Each row is a point on a landscape with many valleys, with its height.
A ball rolls from a point to whichever of its 2 nearest points has the largest drop for the distance, and stops where none of them is lower. Distance is the straight distance between rows; heights are no part of it.
lezo: [ 15  44  12  12 -36 -20 -14  -1  12 -11  -7  -5  18  29  28  19   8  23
  -9  18 -17  47 -42   4 -30]  (h 51.2)
fuv: [  5  -9 -14  30   8  -5  13  -4 -20   3 -12  34  25 -35  42  25  34   8
  -8 -15  45 -14  13 -30   3]  (h 9.4)
doto: [-17   6  32  -2  33  41 -11  -1 -18  18  44  -9  38   7  -7 -20   8   4
  14 -39   4 -11   2   6 -18]  (h 62.2)
Mal: [ -5  -4  -8 -31 -11 -15 -41  13  24  24  14 -15 -10 -30 -16  -5 -23  11
  -1  11 -19 -14 -55   6 -51]  (h 47.0)
tos: [ 19  46   1  14 -54  -8 -30  -1  25  16  12  -8  14  24  30  29 -18  19
  -9   6 -30  17 -53  12 -33]  (h 43.7)
Kun: [-27  19  18 -17  16  -5  -8  20 -10  20  12 -31  34  10 -17 -13 -13   1
  15   4 -32  -6 -33  24 -13]  (h 53.9)
mupi: [ 11 -39 -21 -10 -26   2   7   0  -3  -2   4  34 -21 -23  -1 -35 -32 -27
 -16 -27  20  -3  -7   1  15]  (h 35.7)
bor: [ -2 -20 -20 -42  -9   0 -31  -5  18   3  13  -3 -29 -21 -35  -6 -22  -1
  -6   7 -40 -35  -6  14 -22]  (h 10.6)
div: [ 21 -16 -25  -8 -50   1 -22   0  13  -8  27  20 -11 -23  -2 -29 -24 -25
 -16 -29  -4  -7 -19  -2  -2]  (h 29.1)
fulot: [ -6  25  -4   9 -32  -4  -6  14  24  30 -25 -10 -15  11  20  53 -16  42
 -17  29 -30  -5 -12  23 -15]  (h 32.3)
zeges: [ 18 -11  10   2  -2   5   4  -5 -26 -37  24  13  14   5   1 -35  -6 -21
   0 -20  31  32 -17  -9  -8]  (h 16.0)
vom: [  2 -30 -30 -24 -20   2  -7   4   2  18  -4  -8 -34   5 -39  -1 -41 -16
  -3  10 -32 -23  -1  22  -3]  (h 14.4)
Mot: [-26  26  43  -5   8  16  -8  16 -13  27  20 -10  47  22   1  -7   5  15
   4 -21 -11   0 -23  16 -33]  (h 58.3)
nik: [ 26 -16 -29 -10 -50 -31   0  -6  18 -20  12  13   5   7  -8 -55 -23 -36
   2  -4 -24  13 -45 -22  15]  (h 13.9)
Misad: [-16   2  17   1 -10  13  23  22  11  31 -35  12 -24  25 -33  18   3  33
   0  15 -21 -22  18  16  22]  (h 23.3)
resal: [-38 -12  20 -17  12  26  -4  25 -13  43  -7  -8   4   0 -23  -4 -19   8
  -6  -5   5 -22  -2  22 -14]  (h 68.3)
suda: [  1 -21 -20 -21 -11  -3  10   1  -3 -12   1 -11 -37  24 -27  -3 -30 -20
  -1  27 -19  16  10  21  -5]  (h 18.8)
matep: [ 13   6  -2  21 -15  24  24 -14 -11 -26 -16  34  30  39   9  20  16   5
  -7 -19  50 -13  18 -30   7]  (h 19.7)
Fove: [-12 -13   2 -38   7  21 -28   8  33  18  19   1 -41  -4 -32  12  -1  21
 -17  16 -33 -28  20  26 -28]  (h 14.0)
mev: [-14  16   9   7  14  -6  20 -11  35  15   6 -41 -13   9   5   7   8  -1
  23  33 -61  -3  30  11  43]  (h 23.5)
lisuv: [  0  -6 -22   4  12 -47  -3 -19   0 -19   3 -38  -8 -14 -10 -26 -14 -46
  28  17 -31  28 -19  -9  13]  (h 25.4)
Pel: [  7  -2 -28  -7  45 -16  -8   0 -19 -19 -14 -24 -30 -30   3  18  -1 -16
   1  34  26  32   7  -4 -25]  (h 33.8)
pebig: [  9  -1  -8 -29  16   2   2 -18  18 -34  13 -27 -33  18 -15  11 -10  -5
   2  27 -12  28  19   9  -5]  (h 23.0)
sok: [ 13  33   0  31 -46  17  21 -14   1 -28 -34   7  39  46  31  37  25  16
 -15  10  14  17  -3 -16 -16]  (h 35.4)
Zake: [  3 -22   5  14   1  30  30  -6 -12 -14 -25  39   5  20 -18  13  24  13
 -16 -14  42 -21  31 -16  27]  (h 14.8)
nopom: [ 31 -12 -29  -5 -57 -16 -21 -20  16 -13  46   9  -3   8  -7 -42 -17 -38
  -5 -15 -32 -12 -25  -8  -2]  (h 21.6)
zad: [  8  12 -18  -7 -51 -10 -58  -5  41   4  22   5 -17  -5  23  21 -26  16
 -28  12 -33   2 -35   7 -42]  (h 41.5)
tode: [  1  30 -19  32  -3   7   6 -12  -6 -13 -45   1  26  24  28  43  29  19
 -15  20  34   2  11 -17 -12]  (h 40.5)
Mufur: [ -5   7   4  11  19 -10 -15  20  15  32 -12  18 -19 -43  28  23  14  22
 -11   0  -3  -6  25   6  17]  (h 54.1)
bod: [-20  -8   0  11  11 -15  23  13 -26  15 -31  16  41 -29   6 -17  -2 -25
  14 -12  22  -9  -9  -9  20]  (h 31.0)
noz: [ 17  -1 -30  -9 -15 -69 -14  -1  26  -4  11 -21 -11  -6 -13 -42  -7 -36
  27  28 -42  13 -42 -19  25]  (h 18.1)
zukid: [-18  -1   8 -38   8 -17 -29  25   7  25  13 -28  18 -11 -34 -19 -11  11
   7  14 -31 -22 -55  19 -47]  (h 49.8)
Raz: [-22  -5  21 -37  10  30  12   7  40  15   4 -24 -40  22 -33  16  -2  28
  -1  19 -33 -14  13  36  -1]  (h 16.8)
miluz: [-10   7   4  -3 -30   0  13  18   4  37 -39   7 -15  19  -9  28 -15  18
 -11  17 -28 -11  -9  26  -1]  (h 27.2)
tig: [ 20   6  31  14  34  26  21  -8 -18 -28  19  13  20  27 -11  -3  48  17
  13 -25  43   0  18 -17  30]  (h 35.3)
pasu: [ 21   0  -7   7 -19 -12  -1  -7  -2 -14   2  -1   1 -19  20 -29  -4 -27
  -6 -13  22  25 -15 -12  -2]  (h 28.9)
Nogab: [ 15  -1 -14  -2  -2 -39  -6   3  22  -7  21  15 -12 -37  22 -48   5 -13
   2 -10  -5  14 -23 -18  15]  (h 39.4)
diri: [  7  11 -17 -22 -41 -21 -61 -14  40   3  19 -13 -11 -23   9   0 -21  10
   3  21 -40 -19 -54  -9 -60]  (h 44.2)
gos: [  0   1 -12  28  36 -34   3   9 -13  -5  11  19   0 -46  36  11  41   3
   0  -3  32   9  17 -30  17]  (h 11.4)
Zuz: [  4  -1  13  -5  -6  -2  24   8 -30 -38   0  11  25  30 -16 -18   2  -4
  -4  -9  47  18  -3 -12 -12]  (h 6.3)
latum: [  5  11 -11  23   6   3   8 -12  -8   8 -13 -30   9  -5  23  11 -15 -11
   6  -2 -17   9  19   4  11]  (h 43.3)
puvog: [ 15   0  34 -18  -3  66 -11  -5  -5 -11  33  15   0  40 -13 -11  -9  19
  -8 -42  28  -2   1   0  -4]  (h 25.9)
naluf: [ 23   6 -16  -9 -40 -74 -15  -3  46   0  10   7  -8   3  10 -38  14 -10
  17  20 -43   0 -48 -21  24]  (h 12.4)
donav: [ -3  16  41   4  22  13  29   2  23 -19  23  -7 -10  21 -10  -8  36   9
  14  -5 -13   3  34 -10  44]  (h 30.0)
pirol: [ -1   3  10   7  11  17   5  -3 -38  -9 -16 -15  42  -2   9   3 -17 -21
  12  -3  28  22 -26   1 -35]  (h 46.2)
naki: [ 30 -10 -15 -17 -49 -51  -5   8  38 -17  14  17 -21  23 -21 -35  -9  -7
   9  21 -25  12 -37 -12  20]  (h 6.4)
guf: [ -8   8 -15  22   8   0  11  -2  -5  19 -22 -13 -19 -16  20  31   0  19
   3   8 -10 -11  28   5  30]  (h 49.4)
beni: [ -4   9  -1  -5  73 -19   0   1 -22  -8  16   0  -9 -40  26  15  56   7
   8  12  39  13  13 -20  -6]  (h 22.0)
rebu: [  1   8 -12  21   3 -22   8  -6 -17  -9  -5 -39  18  -6   2 -11 -18 -32
  17  11 -16  26  -5   4  10]  (h 34.5)
Sebe: [  8 -12 -15 -14  66   1 -12   5 -22  -6  14  -2 -29 -37   5   9  17   5
   4  25  47  16  15  -8  -9]  (h 28.3)
lom: [  3   8  40  -5  40  14  28   9   9 -16  18  21   4  20 -19 -14  53  14
   4 -27  18  -3  32  -8  39]  (h 32.7)
Led: [ -6  16  13   8  15  44  -1 -18 -42  10  -3 -19  39  13  18  18 -25   4
  10 -20  36  10  -9   5 -32]  (h 52.2)
Kubi: [  6  26  31  24 -25  21   9  -8  -6 -11  -9  14  29  30  20  24  16  25
  -7 -17  19   3  13 -11   0]  (h 27.3)
vesu: [ 11 -31 -38  11  -8   0  26  -6 -21   4 -40  10   9 -26   2 -28 -37 -30
   7  -7  13   2 -12  -5   7]  (h 45.9)
moli: [ 24  -4  37  -6   6  45   2  -3  -6 -32  25  28   8  43 -12   8  17  30
  -2 -29  49  10  14 -14  16]  (h 31.3)
Zofez: [ -5  13  37  -9   9  11  32 -21  41  -9  23 -30 -17  24   1  -7  22 -15
  32  15 -49   4  26   1  42]  (h 26.6)
mibon: [-24 -24  -2  19  38  -1  20  10 -34   9 -22   7  15 -26 -16  -7  17 -11
   9 -13  26 -23  25  -6  23]  (h 24.4)
foga: [ -3 -25 -27  -1  16   5 -30 -10  19  13  16   4 -38 -43  -2 -16 -15 -15
  -6 -15 -22 -21  40   8  14]  (h 73.0)
vusu: [ -1 -22 -16  15   8 -16  29  11 -18  -7 -39  18 -29  -7 -10  20  16  -2
 -13  14  19  -2  30  -2  13]  (h 15.7)
kesi: [ -9 -11  -8  11   5  42   1 -19 -37   8   3   1  22  -6  13   4 -28  -6
  11 -20  32   2  18   2  -6]  (h 55.1)
bogi: [ -6 -29 -19  11   8  19  12  -9 -48   3 -15  -4  12 -20   6 -10 -48 -37
  11 -10  30  -7   3  11 -13]  (h 50.2)
Defo: [  5  -4   8  16   1 -14  22  12  -9 -14 -20  42 -13   7  -2  13  40  20
 -27  -9  36 -10  34 -16  26]  (h 9.6)
Gil: [ -9   5  -4  10  -5 -35 -12  20  30   8 -11  18 -27 -26  16  12  25  16
 -15   2 -31 -14  18  -7  43]  (h 57.5)
fug: [  0 -14  28 -10  -7  13  30   7 -24 -24 -21  31   9  38 -48  -7   3   7
  -2  -9  44   8   4   0  -1]  (h 12.5)
pape: [ -8   7  13 -15  23  -6 -10 -20  31 -28  35  -9 -21  11   4   1  13   3
  10  12 -15  23  26  -1  13]  (h 26.8)
senam: [-11   3   9  -7  -8  12  28   9  37  19 -16 -26 -14  26 -19  17  -4  15
  12  16 -41 -18  22  18  27]  (h 20.1)
vofa: [-12  25  -1  51   4   7  13 -27 -15   6 -30  -7  53  15  40  37  41   4
   6  -6  26 -10  25 -26  -3]  (h 45.4)
pag: [  6   5 -16   4  30 -11  13   1 -28 -23 -23 -20   9 -20   1   4  -3 -17
   6  21  25  21 -12  -9 -27]  (h 39.2)
keme: [ -9   0  -4  42 -11  -4  15 -21 -21  13 -31  25  40 -26  34   8   0 -16
   4 -13  24  -5   0 -15   8]  (h 22.1)
Nuda: [  4  13  23 -11  46 -10  -6 -10  -3 -13  26 -21  -4  -2  10  -6  40  -6
   8  13   0  29  16   2  -3]  (h 32.0)
ruz: [  2  19 -16   4 -45  -3 -35  -4  19  23  -4 -12  -5  11  19  39 -42  23
 -15  19 -48  -4 -24  17 -29]  (h 37.4)
Fop: [-40 -22   5   0  17  21 -12  23  -9  47  -8  -8   8 -26 -12  -8 -19   2
 -10 -17 -22 -44  20  19  13]  (h 70.3)
pafaf: [-21  -9  12 -20  27  35 -28   5 -22  25  29  -9  12 -13 -10 -13 -17   3
  -9 -27   5 -17  -5  20 -31]  (h 65.5)
senu: [ 17  45  29   5 -35 -24 -10   3  20 -30  19  13   2  35  25  15  32  24
 -27   4   2  44 -30   2 -30]  (h 57.3)
vul: [ -6 -31 -22  10  -8 -10  15   0  -6  22 -15  13 -19 -42  -4 -21 -21 -16
  -3 -14   8 -18   9   0  30]  (h 41.0)
kurag: [ 10 -11  11 -14 -19  42  10   5  -8 -10  -4  16  -4  42 -25  -4 -18   4
 -10 -26  28  -3  11  15   4]  (h 19.0)
nivaf: [-19 -23  -3   4  37  10  31  12 -35   4 -48   1 -20  -7 -30  11   8  -3
  11   3  18 -22  42   6  20]  (h 20.0)
vuv: [  5   7  14 -17  32 -12  -9   6 -22 -20  14 -15  12  -5  18  -6  15  -5
  -1  13  24  31 -12  -3 -27]  (h 38.5)
Nugif: [-22 -16  -6  -8  20  12 -29   4  16  28  13  -5 -17 -34  -6   3 -10  -4
  -4 -10 -44 -44  32  16  11]  (h 71.9)

For each start below, name the point where the ball stops.
vuv -> bor
tode -> Defo
Led -> fuv
tig -> Zuz
vesu -> naki
foga -> naki
Gil -> naki
